Each row is a point on a tangle of strands that fork and nearly touch. The rows are in no order.
In the rows, zero is written as 128.
Points whose rows are less than 74 apart are linked; no others are. Some points are linked to none.
kuv: 180 131 141  88 102 104 139 113 122 111 100 147 155 108 141  68 160 104 101 145 123 156 108 119 126 162 172  97 118 138 124 122 136 170 124 121 158 105 115 106 131 130 120 114 154 117 112 147 146 102 109 145 156 110 130  96 132 143 129 154 148
telag: 142 185 133 123 125 151  98 131 118 116 129 123 110 108 149 108 123 123 130  91  98 107 131 153 145 133 141 122 129 131 146 136 132 130 100 126 127 134 133 134 123 119 121 112 119 111 123 152 133 131 137 149 153 152 100 116 121 149 101 157 141
vuku:  83  96 153 163 125 132 125 174 127 130 130 102 112 177  86 187 127 142 169 153 162 144 141 129 106 110 103 145 148 141 152 114 137 133 132 149 119 165 142 156 122 104 147 150 130 140 135 111 120 129 138 124 114  89 173 143 140 132 179 123 114
vepa:  90  90 117 142 144 126 136 131 136 143 141 123 120 129 131 161 124 156 151 135 155 133 142 114 113 101  83 158 139 108 125 141 126  91 151 123 109 140 124 134 120 141 138 153  99 164 143 104 127 147 144 111 110 143 131 148 133  98 138  97 113
fud: 131 130 124 110 143 134 152 104 130 142 161 126 124 104 146 115 122 143 137 115 118 120 142 141 144 125 111 130 131 130 112 137 120  97 127 113 108 118 130 104 126 153 121 142 112 148 112 120 117 157 137 131 133 151 105 127 132  93 100 113 120
mos: 137 107 152 139 141 119 152 145 128 150 113 130 149 148 110 129 134 134 134 148 152 133 123 143 125 133 133 117 131 137 137 119 125 136 150 138 134 132 149 137 136 101 146 136 143 148 116 130 126 135 119 126 132  84 157 146 128 145 152 120 107
mivi: 136 120 157 139 153 114 165 155 129 162 119 110 150 141 114 132 122 139 144 137 149 129 133 139 144 127 139 124 153 137 127 128 123 122 147 136 110 127 175 122 138  94 143 143 135 159 117 133 130 146 133 127 128  90 142 137 147 120 152 131 114
zoko:  98 154 143 172 125 165  89 184 121 111 132 110  73 153 108 201 111 133 148 123 132 120 153 145 111 117  88 147 142 141 158 113 150 117 111 155 105 160 132 141 119 130 128 142 144  96 155 101 139 122 142 125 123 127 141 142 136 135 149 136 133
Fulis: 162 141 145 118 106 121 127 135 123 107  96 148 147 128 136  90 158 110 106 142 132 149 104 126 117 153 169 118 102 138 139 119 147 165 121 129 146 130 124 125 125 122 120 112 156 107 126 144 146 100 113 125 164 118 134 115 117 165 135 163 140
tokap: 109  92  74  78 138 107 137  57 134 135 151 149 164  93 136  81 137 122  92 130  98 125 117  84 122 126 158 113 101 126  74 151 115 113 155  93 170  92 109 111 128 172 111 118  94 144 137 122 111 144 120  96  92 153 137 105 121 102  84  81 133
ranu: 163 183 145 127 116 155  96 140 117  99 105 135 117 111 160 105 137 108 117 103 104 105 114 139 149 153 162 107 134 135 154 129 136 140 104 124 131 139 140 137 128 105 126 106 136 102 117 167 139 110 139 152 170 138 106 118 129 160 112 173 152
lan: 167 171 152 129 119 154 105 155 119  99  96 136 132 128 155 112 142 105 117 113 118 116 103 132 138 161 169 106 120 136 148 128 133 149 107 129 134 137 144 137 129  94 123 106 154 108 122 169 142 103 136 147 174 122 118 125 138 162 131 176 144
feb: 124 172 119 135 128 147 111 129 124 124 146 115 108 115 133 129 115 129 138  98 109 110 137 145 141 111 106 140 131 108 138 132 131 119 120 118 112 128 127 126 123 139 124 122 116 125 131 122 127 141 131 138 132 160 110 125 122 130 115 143 136
zuki: 129  91 124 136 118 108 142 125 131 134 112 153 145 144 106 117 145 129 109 161 170 155 120 131 104 142 126 123 105 136 137 112 117 141 171 134 153 137 115 153 134 119 138 111 139 133 128 121 116 110 110 115 131  93 155 141 105 153 153 102 110
bize: 150 176 140 121 130 149 111 125 121 117 134 122 119 103 153  96 122 127 138 104 101 109 133 153 142 133 144 119 134 138 139 132 128 124 109 120 119 125 133 122 131 116 119 117 124 126 111 157 133 135 141 151 158 144 106 115 132 136  98 157 144
lesid:  76 118 113 151 135 141 138 115 132 130 154 110  92 120 142 152 114 161 158 112 125 117 150 118 129 102  80 159 148 108 113 146 114  77 132 102  95 132 134 125 121 160 129 160  93 159 145 102 126 151 131 110 103 166 100 142 143  88 111 106 127
tefat: 186 148 135  99 120 126 143 109 113 114 124 137 151 102 154  72 135 114 117 117  95 125 128 134 136 152 165  92 138 140 118 128 120 142 114 113 126 107 125 115 140 109 115 112 146 133  95 168 144 125 135 156 164 129 113 107 147 124 104 150 154
navap:  96 158 133 174 133 160  87 164 127 111 133 130  79 147 105 209 111 117 129 136 121 118 138 129 105 101 102 158 128 125 173 113 151 130 102 166 114 164 110 161 109 151 132 129 132  72 161 103 132 108 131 117 110 134 128 138 111 157 149 118 137
ruvu: 177 144 121  97 132 130 149  97 121 123 134 139 146  96 161  72 127 124 121 114  93 129 140 133 141 139 159  90 135 137 102 135 115 128 119 117 122 102 125 103 137 119 116 121 139 143  96 165 135 132 138 152 152 146 107 119 149 103  97 133 147
Zenev:  89 135 122 164 141 151 119 141 129 127 134 106  93 134 125 174 113 138 148 123 132 128 149 130 107  96  87 154 138 105 142 121 127 106 134 131 112 145 113 137 126 145 139 139 114 133 152 101 142 139 133 118 108 149 134 140 120 107 137 113 131
donos: 141 125 109 109 117 105 145  93 133 117 125 147 140 117 129  98 155 104  87 145 126 138 115 112 121 140 157 137  94 127 136 127 134 156 134 136 160 122 115 136 132 156 117 119 137 103 133 122 131 101 114 123 129 136 134 108  99 143 117 140 130
Gani: 119 155 109 137 126 131 125 128 130 118 127 143 128 128 118 138 130 105 102 117 113 105 111 118 124 112 132 160 110 105 142 126 130 138 121 133 137 139 107 145 119 161 130 106 132  99 142 127 125 111 122 130 128 160 126 133  94 160 120 143 137
nemi:  96  59  99  91 123  97 134  61 140 154 173 150 155 117 116  98 106 148 102 157 137 139 123  82 101 123 112 123 114 118  75 141 109 114 163 104 135 113  99 128 113 157 124 125  91 145 132 103  92 133 121 103  81 128 147 127 109 101 115  76 106
zes:  95 144 140 164 127 153 111 185 112 128 128 106  95 155 111 179 103 134 166 111 124 112 156 155 132 115  93 136 158 144 132 115 132 111 107 138 103 143 143 128 131 109 136 150 146 123 142 119 142 139 146 136 119 125 135 140 158 112 145 154 138
ruku: 130  80 119 105 139 101 145  94 132 150 145 149 143 111 135 104 130 139 112 136 137 139 127 122 121 138 133 124 128 143 108 129 114 126 143 111 132 113 130 112 118 134 121 142 119 150 102 120 112 144 127 121 118 124 137 124 124 105 102  88 102
savep: 151  88 107  83 110  86 135  77 134 120 105 145 149 106 145  77 167 108  85 158 136 159 103 106 124 157 157  98 108 132 116 123 128 152 143 135 174 103 111 107 138 141 114 119 127 122 122 131 125 112 104 122 120 111 139 100 117 123 118 118 116
Pena:  99 167 108 153 126 152 100 123 132 110 151 109  98 112 127 159 103 133 136  96  91 103 145 122 133  94 100 162 133  95 135 135 129 106 117 129 114 126 116 139 119 159 125 122 116 115 157 108 136 130 123 131 108 171 112 132 113 132 122 120 141
Vutet: 185 139 139  90 108 109 143 116 117 113 107 147 159 106 147  67 150 101 105 134 112 143 111 122 129 165 175  96 130 141 114 125 127 163 118 115 145 104 117 114 134 122 114 115 160 119 105 160 148 108 118 151 162 110 120  97 141 136 122 156 154
dek: 116  48 100 103 111  74 136  82 149 149 132 150 158 141 108 101 141 133 106 168 170 165 105  92  94 137 119 118 113 129  97 118 116 145 163 119 151 114  99 130 119 136 126 105 113 140 130 112  90  93 108  82 108 110 153 118  94 122 128  90  96
vafod: 125 127 166 155 129 141 123 186 124 124 121 101 111 182  96 186 125 118 156 134 151 124 118 143 124 131 123 131 152 147 149 106 140 149 116 145 119 151 151 135 137 102 146 145 146 122 135 122 127 126 134 139 135  79 148 146 155 138 169 150 116
tul: 153 105  97  84 133  97 146  79 134 131 123 145 158  93 161  68 143 124  97 126  97 130 115 116 130 143 160  94 121 131  79 138 118 136 130 110 146  95 121  85 123 144 110 127 116 152 113 144 120 146 126 116 121 152 118 122 149  91  88 105 122
Vak: 155 137 143 139 120 133 124 152 131 106  77 151 135 158 116 120 173  99 114 158 156 149  95 127 127 149 165 121  88 137 165 106 155 176 130 143 161 148 113 142 133 136 124  99 150  64 148 136 138  89 109 120 141 107 128 132 102 192 159 160 135
Nuba: 118 148 107 120 134 148 136  92 132 126 168 111 114  97 141 119 108 138 132  99  98 106 144 134 155 119 103 137 117 117 112 156 123  80 114 108 109 111 119 114 135 164 123 130 106 134 124 123 123 158 126 130 122 171  87 131 125  95  86 122 135
Fegab: 120  93 119 111 133 112 141  95 131 143 154 145 135 117 133 120 133 138 104 133 133 133 125 119 118 129 113 147 122 125 113 132 121 117 147 113 126 121 122 132 118 147 121 140 106 145 116 112 107 143 132 118 125 136 133 133 114 106 106  93 107
mimuz: 133 184 139 141 127 162  88 175 114 112 125 118 101 136 130 153 119 116 137  83 121 108 141 150 148 120 120 113 139 124 157 128 141 126 103 135 125 139 128 131 130 106 128 120 134 104 136 131 141 126 142 143 147 136 111 138 137 142 130 153 140
puge: 179 157 159 119 106 135 124 148 122 102  94 143 147 127 147  96 150 102 111 129 122 135  92 128 137 169 176 109 122 144 135 125 139 156 111 119 138 122 139 132 134 101 118 106 158 109 114 165 144 102 127 147 182 108 122 110 142 164 134 173 150
nep: 111 160 103 144 120 145 107 139 128 113 129 144 116 124 120 158 122 106 116 109  98  97 114 117 125 100 124 157 114 102 145 128 132 131 109 142 133 135 103 149 118 159 130 104 133  88 155 126 127 105 122 133 119 167 113 137  98 165 128 138 138
vita: 177 127 167 117 100 109 137 154 130 120  83 141 167 147 126  96 147 115 112 154 126 149  92 137 130 171 185 105 116 146 124 122 136 169 126 134 145 102 143 126 133  95 131 108 165 129 103 151 139 107 118 140 167  84 136 112 141 158 156 150 142
Noped: 106 158 133 156 127 155 105 182 111 122 129 104  97 143 118 167 109 130 164  94 116 113 159 155 139 108  94 127 151 133 134 121 134 108 111 126 107 133 133 127 134 114 127 139 138 124 141 119 144 136 147 135 125 138 123 141 151 115 134 152 143
mugin: 149 193 143 128 123 161  89 145 117 106 113 130 106 108 156 116 131 115 121  89 101 101 127 146 151 139 154 112 136 132 155 135 133 134  99 129 134 138 139 136 124 103 125 115 126 103 119 160 138 119 143 154 160 144  99 120 128 156 107 161 147
Bal: 167 132 174 140 130 133 131 165 136 129  89 122 140 178 124 139 140 123 139 159 149 132  94 150 120 169 168 111 118 144 143 108 139 175 115 150 140 132 153 141 143  84 136 120 158 117 125 140 139 121 123 146 154  66 136 138 144 168 175 148 123
nalov: 103  44 104 115 116  80 136  82 148 152 145 154 156 144 105 114 121 149 107 169 167 154 115  86  84 124 107 133 102 127  88 120 115 133 171 124 138 119  96 132 111 143 135 107 106 152 139 102  83  99 109  82  99 120 153 134  95 116 138  86  90
basuz: 144 133 174 151 126 139 124 184 128 124 116 101 116 189  99 182 130 113 153 142 156 125 109 147 125 144 139 124 144 144 160 107 142 165 112 148 125 150 154 138 137  93 143 140 150 117 131 122 124 120 133 142 142  73 144 143 150 151 174 149 114
dol: 125 181 125 148 123 165  79 163 124 104 131 121  94 133 122 170 108 117 124  86  98 107 149 146 146 104 109 133 134 106 161 129 151 117  96 141 120 137 117 153 116 132 129 116 130  86 148 120 144 121 138 139 124 162 104 140 123 145 128 141 146
Bur: 116 140 113 138 128 129 134 112 126 122 130 140 129 129 118 137 136 115  96 130 123 116 116 115 115 114 124 166 105 106 137 127 122 131 138 134 137 136 106 142 125 158 129 121 120 117 144 120 124 113 129 128 127 150 137 137  96 151 124 129 130
netab: 129  47 116 113 118  82 141 101 147 148 118 157 171 138 120 105 137 141 126 157 174 165 111 111 111 152 128 107 124 144 108 119 106 143 158 121 144 114 125 117 124 108 134 123 134 154 111 130  97 100 108 100 118  95 162 120 110 124 130  84  93
kesa: 135 141 149 144 154 124 156 161 124 155 123 104 142 146 120 134 117 131 153 125 136 122 132 145 148 127 137 125 157 138 128 128 127 117 129 131 104 124 170 117 138  98 142 138 138 154 124 137 133 145 140 134 137 106 136 130 155 120 148 146 122
falu: 132 174 149 145 137 146 113 171 114 135 121 102 123 144 139 136 118 125 166  93 116 111 139 154 159 126 148 116 157 142 139 140 131 117 108 130 102 119 161 124 141  84 129 131 139 143 121 150 132 138 153 148 147 119 108 120 166 126 123 166 140
febo: 142 113  83  82 135 109 146  71 137 128 137 142 157  93 159  77 142 123  93 119  87 125 114 110 132 143 164 107 109 130  79 144 126 128 128 109 156  93 116  93 124 154 103 123 114 147 126 137 117 143 123 110 119 165 118 116 141  93  84 105 130
pev: 132  78 132 108 137 100 149 113 131 153 139 149 152 111 136 109 130 143 126 135 142 144 124 124 130 135 134 119 135 148 111 127 116 126 145 120 125 113 150 112 121 123 125 149 126 152  95 125 112 141 125 120 127 113 142 126 127 111 110  86  99
vur: 161 130 178 142 135 136 131 168 134 132 102 111 133 183 111 157 135 120 148 154 154 127  97 152 123 157 159 119 129 144 148 107 142 171 116 146 136 140 157 138 140  88 142 128 151 120 130 136 130 128 125 142 146  68 139 140 147 158 172 143 118
bovot: 115  81 149 145 138 108 146 152 133 159 121 120 141 163  96 163 128 156 158 159 179 142 143 126 129 124 104 135 159 136 126 123 125 124 155 146 124 158 156 146 130  87 156 157 129 157 128 123 108 141 122 130 102  69 159 146 137 125 185 116 108
pagi: 177 111 116  73 110  90 144  84 132 115  96 143 163  96 147  62 170 100  83 143 124 149 103 110 132 156 163  84 116 124 106 129 131 164 137 129 170  97 107  92 138 141 113 119 139 125 116 147 138 117 105 138 136 113 121 101 135 124 114 135 134
luk: 130 100  80  83 136 108 142  69 137 132 143 148 152  99 146  89 138 119  91 123  96 122 118  98 127 141 162 121 100 128  85 144 124 121 134 108 165  95 110 105 130 169 104 120 110 135 133 129 123 140 121 101 109 159 127 111 125  97  84  98 134
Zibez: 182 141 161 113  97 120 131 152 125 107  88 145 160 136 137  94 153 107 109 140 126 147  89 126 128 170 181 103 117 145 127 122 142 165 118 125 145 111 133 129 132  99 123 108 166 115 107 152 144 100 118 142 179  94 128 106 139 164 144 166 148
Pote: 117 124 161 151 135 135 133 177 118 139 124 104 116 171  95 175 124 125 159 136 146 123 127 145 127 125 119 134 162 144 141 108 134 136 117 144 114 148 151 130 137 102 148 146 139 135 134 124 131 142 137 136 125  90 152 139 153 130 166 149 122
Zolef: 100 157 118 140 130 148 131 136 116 125 149 101  94 107 132 135 109 152 161 102 107 113 161 144 157 105  84 138 147 113 120 143 109  91 122 101  92 119 138 121 130 138 123 156 115 145 126 114 126 153 137 134 115 166  96 136 153 107 111 138 136
Veme:  98 135 118 156 138 146 128 121 131 126 138 114 103 123 130 162 118 138 137 117 127 121 138 121 118  97  90 161 131  95 133 130 122 103 139 128 113 134 116 130 125 151 131 137 108 139 146 105 134 138 135 122 113 155 130 140 122 111 133 112 126
Dos: 113 174 122 144 127 155  93 149 119 119 139 106  96 118 129 142 109 135 148  87 103 107 155 147 149 104  98 139 143 109 138 136 136 110 113 114 110 127 124 135 123 130 124 133 119 123 139 114 134 141 133 137 122 164 108 133 138 126 118 144 145
Delu: 161 124 158 128 112 125 132 162 131 112  81 147 149 157 126 107 157 117 121 160 143 149  94 142 117 163 174 113  97 147 137 110 145 167 132 142 158 130 133 132 142 100 129 103 160 110 120 144 143 104 112 131 161  85 141 128 126 174 159 152 136
vival: 154 122 119 111 109 105 136  99 136 112 110 147 143 120 130  91 164 106  88 153 134 155 109 112 120 140 168 126  94 128 144 124 145 167 129 138 164 121 114 133 128 150 121 113 145 100 135 124 135  96 102 120 133 124 137 101  92 155 126 145 132
sise: 141 170 148 140 136 145 116 157 118 130 126 116 125 131 145 125 123 123 156 102 116 112 125 150 144 130 147 115 142 138 143 128 135 125 115 127 109 123 153 122 135  95 127 122 136 140 120 148 135 132 144 144 157 122 120 122 149 138 124 160 131
vum: 130  90 156 145 147 102 157 153 133 167 111 111 143 157  99 149 123 157 144 155 176 136 143 133 143 131 117 128 167 139 116 130 118 121 157 134 113 154 170 136 137  83 155 154 127 157 120 127 117 149 130 127 107  70 149 140 146 116 170 119 115
Fid: 134  54 135 126 132  84 150 112 148 156 125 150 177 132 121 113 124 148 133 146 171 157 116 118 128 143 127 112 130 148 107 129 108 132 158 125 130 116 146 115 125  94 139 136 137 161  98 136 101 120 110 109 113  87 160 121 119 119 130  83  96
ruzal: 135  77 143 123 136  95 152 119 136 153 121 144 167 127 126 115 126 145 127 139 153 150 123 124 136 140 136 115 133 143 116 129 115 130 155 129 126 113 161 118 128  99 137 141 135 155  93 137 113 128 116 119 124  90 151 127 128 119 130  92 101
Vepu:  95 130 146 158 132 151 110 167 120 123 129 109  96 148 101 187 125 132 154 136 148 134 138 131  97 102  95 148 139 131 159 100 138 129 126 145 114 158 124 143 122 132 138 140 128 118 141 107 135 130 137 130 117 114 159 142 129 131 154 127 126
fafi:  92 151 125 162 132 152  95 152 126 112 125 143  88 150 103 201 115 110 120 142 119 115 120 116 102  98 112 162 112 119 174 110 145 137 100 164 129 161  98 162 109 157 139 120 132  66 159 113 132 104 125 116 110 133 127 141 102 165 150 117 133
momi: 131 153 109 115 132 147 140  87 136 129 166 120 122  99 145 110 106 128 126 104  95 108 144 139 149 127 119 129 110 119 116 150 120  96 115 117 118 114 119 114 134 157 119 125 111 130 118 127 122 153 135 135 131 170  93 123 124 101  85 123 137
tinoz: 107 157 123 156 132 152 114 154 118 122 133 104  98 125 127 154 110 137 156 102 113 116 153 147 137  99  91 141 145 114 134 120 130 106 121 119 104 131 124 121 127 132 127 138 123 136 142 111 133 140 133 128 122 155 124 139 139 114 132 141 140
Mumok: 129  50 105 105 113  76 139  92 147 144 118 150 164 137 123  95 142 132 119 161 174 172 105 102 108 150 126 108 120 141 107 118 108 148 154 119 155 112 110 123 121 123 126 111 126 146 120 123  94  94 109  91 117 103 155 114 101 124 130  88  95
melar: 140  95 107  97 114  92 141  85 128 125 122 147 140 113 137  93 153 118  92 153 135 153 115 113 120 152 149 120 108 133 121 125 122 149 139 128 164 117 119 125 130 142 117 125 129 119 121 121 126 115 115 116 129 123 140 114 111 125 114 112 112
neni: 101 146 107 135 130 154 129  93 135 117 169 108 105  98 134 141 112 146 136 102 102 101 141 122 143 110  88 157 126 106 117 146 119  80 124 115 104 116 125 123 131 171 125 136 100 131 138 112 125 147 125 129 106 166  96 133 127 102  97 118 133
gefu: 165 132 150 125 111 125 130 150 133 107  76 149 148 143 130  96 163 108 112 155 143 156  97 129 121 156 175 114  93 144 144 114 153 168 129 136 157 132 127 129 133 117 124 102 159  98 128 145 147  96 109 122 163  98 138 124 116 178 151 158 140
loz: 126 112 114 117 129 112 143  96 129 137 147 146 131 119 133 122 136 130  97 134 131 130 122 120 119 135 121 149 112 121 121 130 122 123 145 121 135 125 121 136 123 152 121 133 111 135 122 114 116 133 129 122 133 139 134 133 110 120 111 109 110
mez: 121 163 112 143 129 146 113 126 128 121 139 119 109 119 126 144 116 126 125 103 109 106 129 133 133 106 105 158 124  98 136 128 129 121 123 128 118 133 118 131 120 150 127 116 116 122 142 115 125 131 127 135 125 161 121 132 110 136 121 135 133
zenep: 101 143 150 164 121 155 104 190 117 120 130 107  88 161 107 192 115 128 159 117 133 117 146 145 123 123  93 142 153 147 148 107 144 123 108 149 106 151 143 133 128 113 137 144 146 112 141 114 137 128 144 133 125 113 144 143 150 126 153 152 129
pitu: 136 178 136 138 133 152 100 163 114 123 128 118 111 131 136 139 119 121 151  87 120 109 132 151 145 119 124 119 136 128 147 127 140 128 113 127 118 133 134 124 132 107 127 119 129 118 130 135 133 131 142 141 150 139 117 135 136 139 125 153 136
Zudu: 124 127 156 153 146 128 142 175 116 149 119  97 127 169  97 163 117 130 161 134 146 116 139 148 141 128 123 133 172 145 127 116 125 128 115 134 105 144 163 124 137  95 149 149 134 143 132 131 134 151 143 135 122  93 140 136 160 120 165 149 124
nopi: 154 153 107 104 125 142 141  79 131 119 150 132 134  99 160  85 117 122 114 111  90 115 139 134 143 135 145 114 105 128 113 145 123 124 112 117 134 115 113 113 133 140 115 117 127 129 114 154 131 138 137 139 142 173 100 116 126 106  89 132 143
Fasi: 160  88 112  74 112  85 139  84 133 118  97 143 160  98 142  67 164 112  96 153 132 154 100 111 129 157 157  89 116 131 104 122 119 158 142 131 166 100 114  93 134 137 117 119 131 129 109 140 130 119 105 129 129 109 129 107 134 120 115 120 122
Lorov: 127  91 148 140 153  93 162 154 132 170 113 114 145 150 104 144 118 161 138 141 170 132 147 128 148 130 113 130 165 141 109 142 116 111 157 130 106 147 178 123 141  88 148 159 122 162 114 133 120 156 135 124 109  84 142 138 151 107 159 111 120
vumi:  92 147 116 158 133 148 102 139 127 116 126 143 103 137 113 184 115 109 119 131 114 108 120 113  99  87 117 169 114 104 155 120 134 131 113 155 133 151  89 155 119 163 141 116 126  88 161 118 139 105 122 122 103 142 131 143  95 162 141 116 137
nez: 177 122 122  84 106  96 138  93 131 108 102 144 155 103 139  65 166 104  85 145 126 155 106 113 128 155 171  96 113 127 124 121 138 172 130 130 169 103 106 104 134 140 114 117 147 116 118 142 145 109 102 143 138 113 128  97 125 135 122 147 139
laf: 159 125 132 124 106 109 132 120 134 107  97 148 144 126 126  91 168 105  97 154 141 155 105 121 118 143 171 125  94 132 146 121 150 170 130 135 157 126 115 129 127 138 121 110 148 101 135 127 140  96 106 114 145 117 139 112  98 167 136 151 132
duga:  99 163 111 157 127 159  94 139 131 110 145 117  93 123 125 179  99 127 136 100  92 102 144 125 124  85 101 163 127  99 146 131 139 111 108 140 120 133 110 149 116 158 132 119 125 101 163 109 143 120 120 121 102 169 112 136 109 144 127 117 143
fuge:  96 106 122 141 140 130 148 130 131 137 146 121 115 119 137 152 127 158 149 120 138 122 144 124 131 105  86 155 153 117 116 139 117  85 146 111  99 128 136 123 118 149 125 159 102 164 129 112 120 148 139 116 117 154 118 139 143  92 123 106 121
zalo: 126 176 136 115 134 158 123 122 121 131 148 104 109  93 149 102 116 138 149  99  97 112 158 159 159 115 124 115 135 128 130 154 118  98 108 116 103 115 130 115 140 127 117 138 109 140 109 140 133 155 138 146 135 161  87 119 136 115  89 148 140
vad:  94 137 115 144 134 147 127  99 133 119 156 112 106 112 136 156 120 143 135 110 113 113 137 117 130 109  91 166 127  99 122 138 122  92 135 120 110 123 124 129 121 166 128 138  96 138 145 106 125 138 127 125 107 161 113 136 122 105 113 108 127
Sopa:  89 138 114 152 133 149 137 133 125 125 146 101  93 114 137 149 111 155 161 109 117 116 157 134 142  98  79 148 148 111 117 140 109  84 127 105  95 130 138 122 123 147 123 156 111 153 137 107 126 150 134 122 110 167 105 138 149  94 119 123 133
kunad:  68  69 117 135 148 115 134 139 132 155 146 128 118 140 115 177 116 164 174 153 183 142 148 111  96  99  72 150 135 117 130 135 126 100 152 135 114 152 125 147 126 126 142 159 112 149 149  95 127 146 138 107  95 125 140 155 126 108 157  90 101
bezi: 108 162 136 166 128 165  84 173 125 107 132 118  74 148 110 204 110 124 130 123 128 121 149 138 114 111  97 148 133 131 170 109 154 119 104 160 107 160 121 154 111 142 128 127 140  76 155 103 139 115 135 125 116 137 126 141 121 147 148 134 134
gefo:  77  77 130 140 138 117 140 147 130 152 137 122 122 151 103 177 122 161 174 156 182 145 152 112 106 107  79 145 141 127 133 129 124 107 151 144 121 160 140 153 125 110 146 157 123 149 138 108 119 139 134 123  99 103 153 152 135 114 176  99 104
letig: 163 160 115 109 113 147 118  95 129 103 123 134 141  95 162  76 125 104  97 104  81 108 136 132 154 136 163 112 120 131 131 140 136 133 100 120 145 122 112 129 132 137 116 104 132 104 110 172 144 126 128 149 146 173 103 104 120 130  82 164 165
kaveb: 144 164 129 112 132 153 133 105 124 130 151 113 117  91 157  94 116 135 142 104  93 118 158 149 157 117 133 109 131 133 121 155 115  99 111 117 105 110 129 108 140 128 120 133 115 145 101 151 132 152 142 149 143 160  92 121 138 107  84 142 140
vib: 103  81  77  80 136  98 140  58 142 142 147 147 168 100 132  76 128 123  95 142 114 135 113  84 115 131 148 105 112 121  72 149 109 114 162  96 163 100 102 113 126 163 113 119  92 146 134 119 107 141 125  92  85 138 144 108 114  98  92  78 121
nira: 182 146 145  98 118 120 145 120 114 119 117 140 157 109 149  75 138 112 114 130 102 138 113 131 134 165 170  98 138 141 119 123 124 150 117 113 128 106 130 118 137 107 117 112 157 130  96 161 148 119 125 157 164 112 121 103 146 131 118 150 150
novo: 156 164 137 114 129 146 125 113 118 124 141 124 129 100 158  86 119 129 137 106  96 116 140 148 142 129 145 107 136 137 129 135 120 117 111 122 111 117 134 114 135 115 121 121 126 140 101 159 132 139 141 157 154 145 104 116 137 123  95 152 144
Siku: 131  80 113 103 124  95 142  92 131 140 135 148 141 117 138 102 142 129 101 148 142 148 120 117 118 148 134 125 118 140 117 126 114 137 143 119 147 115 126 124 122 134 120 133 122 137 111 121 118 126 119 115 126 119 145 123 114 117 110  94 104
Nedef: 113 161 123 125 134 148 133 127 118 130 155 104 105 104 142 120 115 145 157 101 109 113 158 152 162 113  98 128 142 123 118 146 109  92 119 107  93 116 138 110 134 137 118 147 113 147 118 124 126 155 136 140 123 158  90 127 146 104  99 140 136
Roz: 127 115 106 115 124 107 143  92 127 126 141 148 133 118 126 114 141 115  84 138 127 128 118 111 122 137 136 150  99 124 126 130 125 139 143 128 150 126 116 139 128 159 119 125 123 118 130 116 123 114 123 121 131 141 134 124  99 135 111 119 124
Tope:  95 141 107 154 132 140 118 119 130 115 134 139 118 128 118 164 122 116 111 131 117 106 118 109 108  92 117 170 104  99 143 128 122 125 130 143 136 142  96 147 121 167 135 117 117 111 156 121 133 109 126 125 110 155 135 141  91 154 134 117 134
vobu: 123 170 112 150 126 152  91 151 126 111 127 134 103 134 118 166 111 112 118 101 105 102 127 131 129 102 113 147 125  98 152 124 144 126 103 142 123 144 110 152 118 143 133 108 132  89 155 125 132 121 126 134 121 163 114 138 108 154 132 134 137
rav:  96  53 100 100 113  85 132  69 145 153 158 149 156 133 108 108 114 149 105 163 152 152 118  83  91 126 109 131 110 123  80 131 114 125 164 110 138 114 102 135 110 146 127 115  95 148 136  99  86 107 116  92  93 123 155 127  96 111 125  85  96
Gebu: 162 134 168 133 121 132 131 163 132 122  87 136 145 166 122 123 145 119 133 160 144 136  90 143 118 166 170 113 107 146 139 108 142 169 123 145 148 136 142 140 141  93 130 113 163 110 125 146 144 114 120 139 155  79 138 138 137 174 166 150 130
keki: 126 153 144 151 147 134 131 176 115 146 121  98 128 153 123 145 111 126 168 107 128 112 141 152 151 123 133 120 161 139 126 130 127 117 112 129  99 125 161 117 140  92 133 136 138 147 126 141 134 146 152 143 133 113 121 126 165 118 139 160 135
pur:  93 111 151 162 124 144 114 167 125 122 129 109 107 165  92 186 131 135 160 144 159 141 133 129 101 105 102 145 138 138 158 101 140 136 131 147 121 165 130 149 125 117 139 141 131 128 139 111 124 129 134 130 120  99 167 146 133 136 167 122 119
keri: 142 110 152 136 159  97 170 155 132 173 106 104 148 140 117 134 116 158 136 142 164 135 147 135 151 141 137 124 161 144 108 141 116 120 150 128 101 138 190 111 140  81 147 152 128 162 112 135 124 155 140 123 122  91 136 130 154 107 155 122 118
fav: 165 141 115  99 135 134 147  88 128 128 149 134 139  98 164  82 122 128 123 115  94 125 144 134 147 133 149 100 122 134 105 140 117 121 117 118 121 108 127 101 133 129 118 127 126 146 106 158 128 144 139 142 146 162 102 122 144  96  90 125 137
Borub: 140 156 107 111 127 146 135  84 133 125 158 123 126  98 150  96 109 123 118 101  90 107 144 134 152 129 136 125 105 119 123 153 120 110 110 121 132 118 114 117 133 148 119 119 117 123 116 147 129 146 136 139 139 177  99 120 118 108  86 132 142
Zipi:  89  75 136 141 137 108 141 150 134 159 132 121 134 159  97 175 123 165 169 160 180 146 150 112 118 114  86 140 151 130 127 132 124 116 154 151 120 160 151 149 127  99 150 159 129 156 133 119 110 140 127 125  97  86 156 148 139 115 185 110 105
Ret: 107  70  90  85 138  97 139  62 142 154 156 148 161 109 124  80 117 137 100 149 131 141 116  91 112 132 134 106 121 123  78 147 102 115 157  98 148 108  99 117 122 152 116 127  95 149 124 114 105 145 128  97  82 130 144 118 118  94  99  74 111
lilum:  70  84 112 144 151 124 131 131 134 148 151 124 110 139 124 171 115 157 162 139 169 133 148 112 103  98  77 159 133 105 125 144 125  93 152 126 111 144 117 141 121 139 141 156  98 154 153  94 134 146 140 101  98 140 131 153 125 100 141  89 109
Leze:  90 137 131 165 139 152 106 149 125 129 129 108  93 141 111 180 114 131 146 133 138 129 144 131  96  98  91 152 135 114 152 110 133 116 128 143 114 154 110 140 122 141 137 134 121 118 153 102 141 135 131 122 110 137 144 138 119 123 144 117 135
Boge: 128 184 130 143 125 167  81 173 113 108 128 115  92 132 126 163 114 122 137  77 112 109 155 154 152 108 108 121 142 118 157 129 151 121 100 135 117 141 124 141 125 112 125 125 132  98 142 119 146 129 144 141 139 149 104 141 137 137 126 150 148

A fork is a point with three links, a tip a point with one. Leave the first point through the second and follow the links. Name the first fork or tip that comes.
momi / Nuba => vuku
donos / Roz => ruku
dek / nalov => tul
Zolef / Nedef => vita
zoko / zenep => duga

Name the points in between on the shortest way along the links from the first point to the second, in order.
Leze / nopi => Zenev, Veme, vad, neni, Nuba, momi, Borub
fav / pev => ruvu, tefat, nira, Vutet, kuv, nez, pagi, Fasi, savep, melar, Siku, ruku
Pena / tinoz => mez, feb, Dos
Delu / Pote => Gebu, Bal, vur, basuz, vafod
Fid / Fulis => ruzal, pev, ruku, Fegab, loz, Roz, donos, vival, laf
keki / Boge => falu, sise, pitu, mimuz
